Points, in no order, along strands that fork and pass close to each other.
In the rows, zero is written as 128.
Two points are linked if the straight distance between their rows is under 222. Some points are linked to none.
Teb: [152  77  92 141 162 137 136 125 111 128 199 170  53 113 157 100 135 124
  63  90  97 114 108 110 140 140  57 159 147  72  89 121 171 156 185 134
 145 120  55 140 128 127 139 148 110 157 116  98 131 133 192 178 165 124
  97 121 116 143 123 134 147]
Belo: [140 107 145  91 144 114 130 133 108 173  94 144 136 142 138  97 144 133
 152 138 135 133 159 153  60  76 110 155 119 166 118 223 167 131 101 124
 103  99  77 112 139 101  89 138 145 180 101 193 163 103  90 154 141 158
 123  79 114  96 124 130 141]
voz: [106 127  93 115 152 127 137 132 130  80 176 122 132 120  76 133 138 127
 115 145 124 113 103 160 162  85 154 103 135 119 107  79 122 113 168 149
 100 145 166 167 115 123 166 125 128 109 112 114 168 137 156  96 149 136
 106 176  71 116 140 135 101]
Fesu: [108 105 167 192 152 137 157 122 116 148 132 170  16  94 172 150 141 106
 129 120 102 122 123 139 115 167 118 116 114 155 181 120 154 182  79 117
  93 151  85 136 117 202 150 134 119 114 117 147  98 105 144 166 108 125
  96  74 141 186 114 133 119]
Fote: [173 122  92  91 112 120 133 129  85  84 143 140 105 177 103 144  68 136
 117 110 151 144  99 142 155 124  96 167 108  99  87 126 137 110 162 137
  99 148  92 142 115 105 131 123 109 136 149 122 149 136 161 128 193 138
 131 135 117  88 111 146 132]
Muk: [ 89 124 180 118  99 161 107  80 119 108  85  57 167 125 128  77  91 135
 149 152 101 122 101 157  84  91 217 108  74 162  93 172 146  83 126 108
 137 163 133 179 125 150 106  72 142 136 166  74  98  77 151 114 110 148
  92 146  80 111 137 117 100]
sumel: [ 46 196 129 154 130 125 112 126 155 151 115 153 152 157 163 114 116 151
 136 135  68  97 129  86 115  70 141  91 171 179 114 143 162  80  81 113
  90 148 132 141 157 143  93 107 167 144 106 159 130  64 115 193  98 178
 114 115 124 121 146 136  39]
pav: [101 169 123 101 147  78 109 134 145 133  96  97 169 102 125 146 169 132
 108 108 120 150 135 137 112 145 149 124 136 103 119  57  83 126  93 129
 125 131 181 120 120 118 154 117 157  85 140 100 107 150  70  91 109  97
 132 167 150 150 120 122 101]
mepa: [170 125 112 128 113 157 101 148 166 111 104 184 157 185  76 142  66 166
 159 136 161 177  62 143 130 150 143 109  68 139 144 160 137  26 131 126
 136 128 132 144 146 103 169 109 133 100 132 130 117  90 141 168 151 145
 172 144 151  99 142 189  94]
pino: [125 109 107 117 141 104 119 129 137 134 132 156  54 103 115 130 129 137
 116  98 136 175 179 103 156 109 120 169 130  93 129 139 115 144 150 143
  93  68  94 115 159  98 124 177 146 151 123 110 142 132 109 132 168 129
 102 121 139 115 156 103  85]
dige: [137  50 120 159 119 125 138  77 164 123  99 105 181 140 134  82 113 148
 125 167 117 177 103 137 126 110 157 193 112 132 100  91 156 113 129 128
 105 157 101 116 158 140 126 132 154 128 130  73  62 117 103 148 119 108
  96 174  96  94 149 123  91]
Fogef: [154  71 146 164  97 136 138 131 146 136 149 112 145 119 137  98 125 158
 132 149 103 121 119 107 173 108 133 168 126 136 127 124 116 104 119 137
 135 130 109 129 140 166 141 182 112 137 126 109  94 126 142 112 106  71
 106 149 117 114 141 160 127]
Kaga: [155  77  63 123 152  50 117 127 111 132  95 120 138 109  94 135 176 131
 127  72 161 180 107 155 124 124 123  99 136  92 115 171 136 144 113 140
 109 131 130 111 109  88 151 119 116 119 125 116 142 190 122 130 134  98
 132 200 135 117 137 165 129]
peki: [135 123 179 123 105 110 144 135 122 141 121 134  48 133 115  90 126 159
  82 149 136  99 116 114 108  83 136 151  92 198 107 176 106  87 182 166
 116 151 126 115 115 155 111 136  92 161 153 156 145  27 155 104 164 132
 143  92 105  85 166 108  97]
vata: [129 183  82 103 133 157 133 166 115  89 169 152 181 171  92 138  99  94
  68 149 134  98 140  99 157 163  92  80 166 138 119  63 124 125 131 106
 139 149 210  96 115 139 134 102 100 105 130 157 159 146 123 125 145 152
 180 156 121 138  88 103 150]
Vapib: [169 104 104 205 138 156 102 133 166  90 105 130 117 125  83 155 141  84
 150 138 187 166 111 117 169 179 190 115 115 137 203 144 115  93 136 118
 173 101 137  80 137 122 195 136 142 124 151 130  83 103 136 106 116 118
 148 167 140  84 182 150 103]
garo: [109 201 123 116 127 111 103 161 144 145  94 138 159 135 140 147 173 142
 129 108  74  88 174  62 127  83 146 131 167 134 122 120 119 111  44 105
  98 126 148 125 188 139 106 134 144 115  91 166 148 102 101 152  93 169
 120 149 154 142 165 107  76]
Gegop: [132  88  95 148 187  75 109 130 109 153 125 108 133  71 146 109 150 117
 147 109 187 175 160 177 116 130 113 139 131 112 141 203 137 157 124 133
 159 105 100  86 113  85 126 160 132 176 105 125 137 200  90  92 127  95
 115 144 145 127 107 129 163]
nagi: [108  84 133 127 119  64 118  91 152 124  86 100 134 123 106 117 131 160
 163 118 142 190  85 168 126 117 172 193  82 131 108  95 144 131 128 172
  92 156 109 113 138 100 124 115 163 107 131  80  92 132 105 113 124  94
  89 149 152  90 129 105  83]
bonof: [118 159 132  98 134  96 158 154  67  89 127  77 149  98 127 147 144  88
  99 110 107  78 100 164 141 127 139 122 161 128 108 130  99 160 142 159
 142 177 154 141  83 163 114 101 107 132 146 130 169 161 161  62 142 120
 116 120 105 107  97 137 212]
pas: [163  88 129 132 144 119 143 110 100 142 148 144  95  94 166 108 139 118
  75 116 128 164 154 165 113 159  87 129 136 107 145 129  93 157 136 110
 131  87 112 150 104 174 131 133 118 113 138  85 102 152 122 156 152  77
 167 109 121 158 105 153 152]
Tuvan: [ 87 171 173 136 156  91 117 111 144 160  87 123  75  93 163 153 140 156
 151 127 128 147 156 107 106 151 125 143 147 138 146 104 103 144 157 118
 144 120 125 107 142  96  69 156 173 141 146 114  90 146  88 122  90  96
 137  78 188 172 110  70 101]
reb: [143 153 180 120 117 160 147 128 142 180 107 148 105 106 151 100 145 156
 119 173 133 134 171 110  86 112 122 148 108 196 197  95 106 126 120 113
 109  89 144 129 143 172 112 179 120 118 132 170 113  38 106 132 129 120
 139  59 132 117 162  92  92]
Gonum: [138  37 107 188 126 153 150 108 155 130 163 134  63  98 112 108 146  94
 154 133 167 182 125 156 139 188 149 141  99 123 146 158 150 164 147 160
 147 113  88  98  95 122 135 133 121 173 133 109  88 113 119 126 121  90
 133 150 140 119 153 131 122]
zos: [144 130 136 106 143  96 130 119 111 154 117 158 115 171 135  85 112 154
  74 150 180 120 127 121  81  79  90 165 131 198 107 179 116  82 118 122
 117 115 109  95 151 125  95 163 120 175 104 162 140  90 120 131 173 131
 147  76 121  67 146 149 109]
zoz: [173 103 108  98  85 141 132 139 141 103 115 152 147 184  65 112  66 180
 120 151 159 156  85 149 133  81 118 119  81 130 101 144 132  68 154 133
  83 125 137 171 133 114 134 131 119 120 137 122 149  93 161 144 168 149
 155 139  90  75 135 165 112]
dimub: [139 145 112  65 115 111 133 135  87 152  86 113 170 166 140 124 130 144
 128 124 131 126 150 103  97  87 107 131 164  98  89 171 130 144  94  93
 100  93  91 133 145  90  45 140 131 155 118 151 153 154  98 148 134 126
 155 102 119 104 119 161 159]
gem: [ 83 178 140  89 103 126 117 130 130  98 117  78 140 114 138 154 111 142
  98 101 101 116 138 136 164 146 137 126 155  87 107  51  74 135 155 112
 151 144 192 153  95 157 121  96 136  89 147  80 122 156 103  91 129  91
 153 133 127 156  99 104 122]
geva: [125 128 146 143 115 141 137 151 158 142 173 141 144 175 110 176 140 148
 151 112  98 101  64  82 112 186 103 129 104 153 106 100 124 116  49 171
 140 126 102 109 124 131 142 204 103 157 147 157  86 110 154 159  85  67
 108 174 164 158 120 168 109]
tis: [130 140 147 120 100 185  99 134 116  75 120  62 162 151 145  94  75 131
 128 152  92  83 119 108 138  86 182 122 105 159  85 138 177  72 166 102
 168 168 149 174 122 131  93  99 143 157 164 110 125 108 190 119 110 152
  82 150  86 140 130  93 117]
dofa: [133 103 107 162 103 124 138 174 150 170 109 171 110 126 127 147 106 161
 198  90  72 161 141 106 124 117 132 106  93  94 154 163 185 125  91 156
  78 138 112 121 119 101 128 105 127 106 131 170 132 105 120 192  98 177
 107 141 170 181 128 106 140]
vur: [113 143 114 156 165 198 129  98 168 106 157 131 141 120 116 109 112  92
 126 159 153 137 166 150 119 171 144  73 118 150 188 130 112 108 180  96
 156  86 170 152  98 165 129  87 136 126 120 123 131 103 167 123 115 147
 140 111  90 174 126 106  95]
lupi: [181 120  99 156 134 183 163 120 144 124 162 132 176 144  52 133 134  83
 147 209 197 148 139 150 126 146 121 100 130 128 181 105 104 148 139 106
 131  79 187  99 134 118 203 156 105  96 135 151 129 156 102 104 142 143
 168 134 116 102 122 135 180]
Poga: [150 120  84 100 141 185 117 146 116  90 174 102 157 144 118 135  79  98
 165 142 138 105 133 135 134 156  99 132 141 113 108 124 168 136 166 120
 200 112 125 114 100  74 118 124 124 164 147 124 139 179 155 122 154 143
 121 140 119 135  89  98 190]
Num: [176  62 151 129  58  91 142  98 114 127  72 100 163 143  93 113 146 116
 129 165 121 123 110 103 161  56 175 175 148 135 132 149 145 151  86 124
  90 174 120  91 169 108 145 129 113 116 124 137 112 161  97 116 117 145
 108 120 103  62 154 148 192]
munef: [ 73 180 182 109 166  85 157 133 143 120 134 132  98 128 118 151 129 142
 120 152 130 119 127  98 119 140  82 151 176 137 114  74  83 168 190 154
 148 120 152  92 137  99 101 185 160 135 124 118 119 175  96 116 124 120
 145  72 165 141  76  75 144]
zut: [147  80  87 161 127 154 149 133 160 171 108 137 149 122  78 129 150 151
 141 156 178 188 124 144 111 160 148  69 101 146 184 102 112 112 119 128
 124 108 159 118 129  97 106 159  96 123 146 142  99 118  98 109  85  71
 157 175 146 133 140 127 146]
dorir: [123  96 140 141 116 146 159 104 147 184 145 144 116 109 134  92 126 161
 120 166 168 169 148 167  82 147 116 120  81 180 141 106 119 114 139 145
 116 102 134 135 114 134  68 180 108 142 124 124 114  83 107 111 113  82
 148 114 142 148 128 114 122]
mise: [113 125 121 191 176 101 130 112 115 142 100  92 106  89 140 127 156  84
 123 132 168 137 163 164 101 179 117 110 160 101 172 185 113 172 132  95
 171 108 132  87 105 118 126  92 133 147 159 130 101 175 105  77  87 111
 161 112 134 158 107  93 160]
vam: [130  99 147  89 100  78 167 144  85 139 133 104 125 111 103 124 148 137
  52 132 115 110 137 137 149  85 111 174 162 102 102 112  79 169 142 169
 106 152 149 116 122 141 115 167  98 129 125 122 151 162 114  84 150  97
 140 110 104  97 120 110 201]
nogef: [148  74 142 143 108 147 163 151 168 105 158 160  98 144  45 130  94 150
 199 124 156 168  79 143 103 163 105 159  43 107 117 168 131 141 162 170
 118 120 101 135 112 103 157 164  96 149 157 116 128  89 161 127 163 166
 116 154 135 107 156 122 146]
Sefi: [130 191 144 100 116 138 128 129 121 191  88 152 143 111 163 136 139 160
 133 131 133 134 142  85  56 122 111 114 112 166 164 102  67 138 117  92
 115 102 173 149 142 160  65 132 119  99 158 134 134  54 138 154 119 129
 171  86 157 140 165 126 100]
voboz: [117 148 108 146 116 137 117 118 156 169 119 191 117 134 123 150 118 142
 187 124 143 184 177 132 164 109 130  53 128 131 190 173 125  83 111 121
  75  58 127 138 149 109 128 147 146 124  96 163 153 110  89 145 123 151
 138 107 148 133 147 178  91]
Nog: [151 127  63  74 128  89  97 140  88 138 105 114 165 152 133 140 154 127
  76  67 143 148 142 124 119 137 103 116 166  65  72 152 124 139  97 103
 118 103 114 115 105  68 108 124 140 146 141 131 145 185  97 148 142  92
 155 178 112 122 114 167 127]
zedi: [165 121  93  98 104 146 145 155  88 127 164 120 155 108 147 147 143 123
 107  96  85  83 117 132 159 121  90 114 174  66 102 132 148 171 100  99
 122 139 105 179 117 168 128 116 107 109 115 130 153 202 153 152 122 104
 143 151 120 149 104 174 194]
sosek: [ 80 149  85 152 127 151 106 153 172 121 161 179 156 144  78 149 117 133
 169 129 127 143 150 101 181 118 147  45 146 133 168 146 116  78 133 135
 132 100 169 124 154 114 128 139 124 122  87 138 156 144 126 124 106 173
 137 161 143 154 135 133  91]
dofog: [ 97 154 166 128 144 107 129 117 114 118  88 102 106  73 177 110 117 135
 123 115  77 104 147 138 125 107 155 129 139 169 155 136  95 154 185 139
 117 136 161 165 121 212  95  97 132 112 129 130 162 124 145 116 121 150
  88  74  90 150 128  73 124]
suf: [121 106 137 133 149 114 157 118 123 107 218 107 107  69 130 118 164 133
 142 128 121 119  67 176 105 138 113 194  84 108  80 102 136 152 153 167
 145 160 112 156 103 141 167 136 130 134 126  83 109 152 160 101 168 105
 103 162 135 125 115 130 145]
les: [156 141 104 103 111 148 112 120 134 147  71 142 147 149 131 137  83 131
 172  93 134 174 171 121 162  95 136 126  98  83 154 156 138 102 152  82
  90 116 138 108 145  76 103  52 140  68 146 128 156 151 122 135 157 182
 133  87 156 141  97  94 169]
moru: [102 111 165 155 172 125 131  88 154 105 173  85 115 101 162 113 114 130
 143 158 130 111 101 191  99 132 148 168  73 179 112  89 150  80 151 184
 142 179 136 137 123 146 161 141 152 137 121 103 108 113 149  84 122  92
  62 149 114 139 132 107  89]
mufaz: [127 104 172 118  98  86 146 133 104 156  45  96 148 117 114  94 138 145
 113 176 116 114 135 122 134  51 156 167 172 155 135 112 120 157 148 138
 124 173 145  86 148 105  84 120 119 122 108 146 128 160  79  81 115 126
 134  76 112  98 119  87 187]
setud: [104 166 176 159 139 118 101 106 122 150  83 124 142 131 154 136 129 130
 168 159 135 114 123 137 107 130 163 115 138 185 166 114 127 103 100 117
 161 131 120  95 140 128 109 125 168 147 114 158 105 116  89 115  86 111
 125 101 148 136 136 137  87]
Gov: [176 142 115 117 144 110 129 139  68 103 146 150  47 136 154 147 114 132
  31  79  79  91 125 101 152 137  68 165 145  60  91  84 144 172 149  89
  84 158  81 154 120 152 134 130 133 116 138 119 162 138 172 176 154 125
 107 132 115 141 134 115 136]
pefe: [ 65 119 179 127 170 108 126 130 132 144 146  92 108 133 200 106 170 126
  46 122 123  98 154 138 109 133  98 131 190 194  98 157 110 107 112 162
 171 120 103 123 145 170 123 200 117 190 103 107  92 119 124 103 111  59
  97  92 131 120  96 153 133]
Fupen: [137 156 135 190 149 110 108 142 172  96  94 107  76 129 100 172 135 129
 175 100 167 131 115  91 139 166 161 144  95 145 171 164 114  82 144 124
 152 136 115  89 140 107 162 142 134 144 177 136  93  93 168  96 118 129
 110 161 162 114 181  95 102]
rufu: [108 148 156 119  40 156  97 162 166 132 129 118 185 164 108 144 112 165
 169  83  93 137  89  91 177 132 157 168  80  89  90 115 131  93 110 125
 143 138 121 151 134  96 119 111 130  80 135  99 119 108 143 152 116 139
 148 186 173 143 128 116  83]
Zelop: [123 145 120 115 133 159 130 118 147 132 164 193  79 161 117 155 117 113
 145 113 146 163 148  94 165 165 106 111 135  99 153 136  94 120 133 125
 112  35  78 101 139  98 135 164 148 148 121 149 130 118 125 161 173 130
 155  74 147 111 128 176 100]
nivu: [ 90 199 121 118 170 122 150 130 141  99 151 135 139 155 133 140 110 110
 100 133 139  95 139  93 118 152  86 102 170 155 129  86 100 144 182 123
 150 106 182 118 114 134  78 142 128 142 121 147 160 155 153 126 134 144
 133  74 110 148 101  81 151]
tate: [155 111 107 104 113 135 153 118  97 120 182 118 177 157 103 140 159 140
 124 126  94 111  72 160 114 110 104 157 123  73  55 119 133 159  84 122
  73 133  90 186 118 138 172 135 122 118 113 123 136 154 149 161 142 120
 114 183  94 124 129 201 131]
timem: [ 92 162 131  91  45 164  89 161 118 113 131 101 187 162 130 163  80 127
 178  73  97 143 140 124 217 105 163 144 129  81  95 122 153 115 132  99
 143 144 120 166 127 101  82  92 132  90 121 101 160 172 140 111 116 149
 114 140 162 128  79  95 148]
bog: [ 99 185 188  67 147 131 116  99 128 117 115  86 152 148 231 109  98 122
 101 145 129  70 129 109  73 173 109 127 158 147  85  44 117 146 142 145
 194 127 148 144 125 156 110 116 152 131 139  98  83 136 107 127 114 104
 121  91 105 134 108 129 138]
kepi: [ 86 138 157 112 120 117  98  81  98 118 103  87 154 137 168  94  81 143
 147 126 108 109 104 172  69 141 153  91 105 165 100 179 112  90 126 148
 137 139 102 174 114 163  84  69 132 148 139  98 107 111 140 136 120 110
 113 120  98 144 110 167  93]
Piluf: [152 155 116 115 122 112 113 163  80 110 138 141 149 118 163 135 147 100
 140  77  56  85 120 117 141 113 119 141 121  82 104 155 145 168  54 136
 116 179 103 161 136 157 134  53 114  81  94 134 146 168 145 157 124 183
 133 147 167 183 108 149 157]
naset: [111  85 141 152 131 121 131 120 133 152 139 118 132 128 154  99 154 141
  63 130 104 108 161 109 151 119 100 100 193 149 132 100 124 127  84 115
 113  89  94 133 139 169 141 197 105 156  99 129 101 120 130 140  84  60
 112 112  97 133 130 171 101]
tir: [143 100 115 138 171 124 126 104 151 118 184 133  78 131 140 125 141 107
  66  92 117 129 111 130 109 195  60 124 149 116 107  99 134 149 148 141
 159 119 109 125  86 117 168 132 115 138 153  94  95 142 168 179 139  82
 148 136 109 163 106 126 117]
memiz: [161  64 127 145 134 100 168 101 109 155 153 172  77  98 121 116 183  99
 146 153 147 127 150 116 145  89 111 112 145 120 169 167 146 181 127 130
  82 128 122 112 138 145 161 146 110 119  71 160 166 167 111 139 139 167
 134  99 116 130 161 148 170]
gelo: [106 107 162 138 123 119 175 119 126 115 183 131 109 111  65 149 140 119
 210 128 160 143  81 196  92 142 138 174  50 116 114 166 137 173 148 173
 114 128 104 147  94 122 163 124 126 135 109 116 151 121 143  99 154 161
 120 111 148 119 116 108 164]
fos: [ 83 184 135 145 124 144 115 159 168 127 161 172 159 188 102 140 118 170
 128 154 100  80  62  95 102 104 141  94 113 176 103 125 143  58  83 158
 102 159 147 143 159 120 136 155 139 138 121 162 139  42 170 163 112 165
 131 169 130 121 169 158  57]
meb: [ 36 176 175  87 128 124 121  83 110 132 105  92 135 148 201 106 116 125
  87 119 100  84 109 125  62 150 157  69 165 170  93 172  93 134 130 169
 145 126  95 179 130 190  57 107 119 171 118 118 127  79 144 157 106 103
 127  93  89 117 123 180 103]
Kila: [168 149 131 144 129 110 118 155 134 106  90 116  59 130  95 135 137 130
  97 124 152  86 121  81 128 121 152 126 111 163 140 139 100  74 151 127
 128 145 119  96 121 123 145 125  94 150 189 148 117  53 195  96 137 145
 135 140 117  98 184 112 100]
tuve: [195 128  45  95 159 145 100 115 112 104 122 142 141 106 193 126 153  63
 107 137 137 146 146 140 164 163 108 131 185  84 108  67 188 157  89  58
 167 144 169 107 131 120 212  94 171  98 136 126 142 199  73 133 180 112
 129 148 103 100 110 155 134]
tufem: [124 121 118 114 115  87 140 147 134 177  81 159 104 139  99 137 111 193
 192  96 126 160 116 130  81  80 117 105  98 150 126 205 173 103 100 150
  79 120 108 128 142  76 105 146 136 156 140 177 158  78 110 175 130 173
 111 125 146  91 143 127 128]
padi: [122 163 103  87 161 152 108 147 137 128 140 132 175 134 144 127 114 124
 170 133 116 103 151 111  86 122 102 125 129 152 122 118 158 135 148 128
 160  88 135 131 118  86  86 138 151 162 117 163 160 137 146 151 137 169
  93  99 114 164 103  96 138]
kuzu: [ 93 160 132 116  65 103  93 164 123 127 111 175 161 169 109 145 116 170
 190  61 105 114  92  87 172  95 152 140 111 107  89 171 148  98  72 147
 127 147 102 108 171  65 104 113 133 132 120 120 154 102 128 139 121 187
 160 172 203 113 134 132  87]
leg: [100 135 205 193 151 145 114 104 114 152  97 128 142  94 155 131 130 104
 146 192 138 113 144 136 147 124 157 145 168 164 206  89 142 169 147 120
 173 128 122  85 143 152 138 129 157 142  89 165 108 146  64  91  71 125
 123  57 124 140 119 100 124]
Voti: [149  33  93 179 166 118 148 111 120 182 141 150  50  91 166  94 149 119
  71 111 170 190 168 163  94 159 107 139  96 143 148 155 137 143 121 128
 109 115  98 111 109 154 101 160  97 146 117 111  98 120 114 142 116  77
 114 136 141 156 127 115 137]
fosi: [ 93 171 165 173 147 145 130 111 122 105  96  91 103  86 180 149 124  69
 131 153 138  94 153 135 140 187 149 116 177 101 176 127  90 194 151  96
 212 116 138 104 117 169 150  89 161 114 135 126 101 169  95  82  95 129
 143  67 137 145 107  96 154]
ranud: [173  86 148 153 101 108 117  82 127 185  53 150 159 120 145 105  63 177
 165 150 153 191 161 174 147  64 117 119  93 120 183 185 170  93 144 114
  76 136 137 123 153 119 128  89 140  88 110 130 144 140  82 154 119 172
 131  74 140 129 105 123 154]
dovak: [111 162 154  44 113 177 110 109 129 110 145  72 157 155 200 123  74 154
  79 112 101  95 142 140 111 186 101 122 152  92  65  45 121 143 156 121
 180 144 171 187  95 173 116  91 137 110 158  76  98 136 108 139 133  75
 147 154  85 152  93 122 122]
sorug: [172 129 111 128 108 110 110 159  68 135 104 126  78 122 136 139 138 122
 100  85  61  92 135 102 125  86 124 134 123  79  88 142 155 161 126 121
  75 173  83 161 123 143 115  64  96 112 145 145 164 111 168 161 133 179
 113 119 112 145 145 127 130]
lir: [149  86  79 156 146 116 147 127 120 159 147 186 121 117 119 128 157 117
 169 118 105 150 147 133 111  94 133  69 108 102 158 172 179 149 125 138
  67 132 126 149 112 113 150  88 121 101  87 160 167 129 142 173 123 194
 119 150 123 181 145 141 154]
sasos: [140 103 102 128 117  98 161 109  99 105 157 124  82  78  93 134 199  65
 144 147 140  95 134 109 179 105 144 139 163  81 151 131 138 202 114 118
 105 143 136 105 142 119 184 130 120 108 110 141 156 192 116  88 164 164
 117 126 126  88 170 130 196]
Fefo: [ 95 184 103 100 144  88 103 134 128 166  89 130 184 104 130 137 209 131
 120 131 138 124 173  79  86 101 141 104 166 119 137  80  98 153  68  95
 122 117 167  99 161  88  97 153 156 114 105 161 144 127  62 122  93 111
 143 146 148 130 165 131 100]
Daz: [138 165  90  68  77 141 110 137  99 117 118 113 178 143 121 166 118  90
 152  75 142 184 191 125 187 131 127 103 149  72 140 139 138 127 127  81
  99 133 143 145 131  94  89  69 109  70 120 110 171 185 103  99 140 160
 138 121 164 124  88 103 191]
Mur: [194  86 115  95 122 173 118 131 111 107 149  96 142 138 167 109  75 129
 146 132 125 144 128 147 148 134 107 203  97  96  90 133 157 109 154 113
 170 139  79 148 113 116 114 112 121 142 142  96 130 151 158 122 175 117
 115 124 133 105  97 125 183]
rok: [126  79 109 191 134 137 167 121 122 144 157 161  52  80 132 149 182  78
 177 122 123 141 114 138 126 185 156 135 106 107 168 115 162 197  75 124
 122 128  79 104 113 144 166 133 143 133 106 141  98 145 109 145 100 109
 108 136 159 155 138 147 132]
ref: [140 168 120 141 145 115 100 158 154 112 128 192 183 208  83 156  78 152
 156 157 146 106  49 139 101 129 114  92 101 177 125 159 152  45  63 144
 126 149 143 119 163 113 175 137 128 128 101 175 144 110 143 159 125 178
 136 135 141  99 130 197 112]
fefi: [160 147 128 143 143 148 167 124 118 116 144 111 152 118  93 163 155  59
 171 185 170  98 155 121 133 139 116 160 143 109 184 107 117 209 119  92
 127 111 178  81 146 128 184 131 138  97 119 177 147 191  92  99 131 175
 128  92 130 118 130  87 199]
kimo: [103 126 161 170 178 161 125  79 165 111 164 137 121 124 145  96  71 122
 136 174 168 115 110 182 121 150 116 101  90 203 164 113 155  72 183 139
 160 130 138 129 112 151 152 121 137 149 110 123 129 102 166 114 123 130
 104 101 100 165 120 113  82]
vivu: [113  96 153 123 104  51 123 116 133 145 107 127  74  78 130 128 142 153
  98  99 126 189 152 129 160  92 154 214 116 105  99 121  91 150 142 154
  70 126 108 123 148 134 131 134 151 101 115  70 114 143  86 101 152 102
 111  90 153  99 137  96 101]
Nelot: [164 132 137 126 102 151 111 157 159 121 128  94 130 123 110 158 165 147
  77  88 113 125 105 109 135 177 148 154 101  90 133  75  81 120  97 138
 111 126 122 146 119 162 185 142 122  82 172 114  90  72 155 137 121  84
 135 202 132 135 174 151  79]
Sida: [178  93  95 152 108 171 147 157 145 125 128 120 169 107  66 115 141 113
 127 180 143 132 162 114 158 103 139  81 150 122 180 124 109 128 146  96
 152 119 190 118 126 112 142 132  75 118 145 138 114 160 141 103 100 124
 145 158 108 145 131 106 195]
Fif: [ 89 176 199  84 157 145 125 113 146 129 130 106 117 125 223 130 157 116
  94 135 133  91 148 116  73 162  98 145 163 186 114 112 124 154 136 149
 191  85  94 150 138 151 114 173 149 163 106 118  96 120 113 134 114 100
 107  52 146 131  92 142 143]
bisu: [ 84 158 127 153 103 158 104 185 148  86 153 182 156 150  77 124 110 148
 169  96 120  91 104  83 223 106 163  87 127 127 131 155 137  95 117 151
 172 135 158 117 170  89 113 146 103 138 109 128 159 111 148 114 109 200
 163 212 182 142 142 100  77]
bap: [149 110  86 152 120 206 123 137 159  90 167 133 102 129  81 128 151  73
 123 149 145 153 152 124 152 174 157 102 129 100 154 137  95 119 134  91
 166 101 142 133  96 128 176  71 117 104 156 118 104  94 141 133 151 131
 184 161 111 127 149 147  99]
Guder: [126 136 100 127 166 125 145 131 122  98 165 129 151 146  91 136 135 108
  50 150 100  89  87 154 147 139 114  93 150 131 114  41  90 110 147 149
 141 178 209 117  96 159 195 104 118  76 145 112 144 132 146 120 155 111
 157 176  80 134 113 140 115]
Tazus: [129 159 144  86 104 160 122 146  91  78 135  47 150 136 155 122 110 109
  87 131 121  54 125 135 137 143 147 123 146 144  81 108 138 103 158 133
 180 183 141 148  91 140 101 111 104 167 194 110 128 111 184  79 129 106
 104 161  85 115 126 126 160]

Follow the links from the first point to the second, and from the first to the third. Name the last point that the two ways share.
Voti, moru, voz => Belo
garo, Guder, Nog => nivu
padi, peki, lupi => Belo
voz, sumel, reb => nivu
Sefi, Fupen, Piluf => dorir
nivu, Fesu, Gov => Voti

A fork is a point with three links, a tip a point with one. Leave the first point through the second and follow the links. Name the first fork or tip that comes.
nogef, gelo => Belo
Fefo, garo => nivu
dovak, bog => ranud
tufem, dofa => dorir
zos, peki => nogef

A fork is a point with three links. Follow the links from the first point to the second and name the forks in between, in order.
pas, vata => Voti, dorir, Belo, nivu
reb, vur => dorir, Belo
Gonum, tufem => Voti, dorir
Kila, fosi => Belo
zos, zoz => Belo, nivu
voz, Vapib => nivu, Belo
Belo, Gov => dorir, Voti
Fesu, mise => Voti, dorir, Belo
Voti, mepa => dorir, Belo, nivu
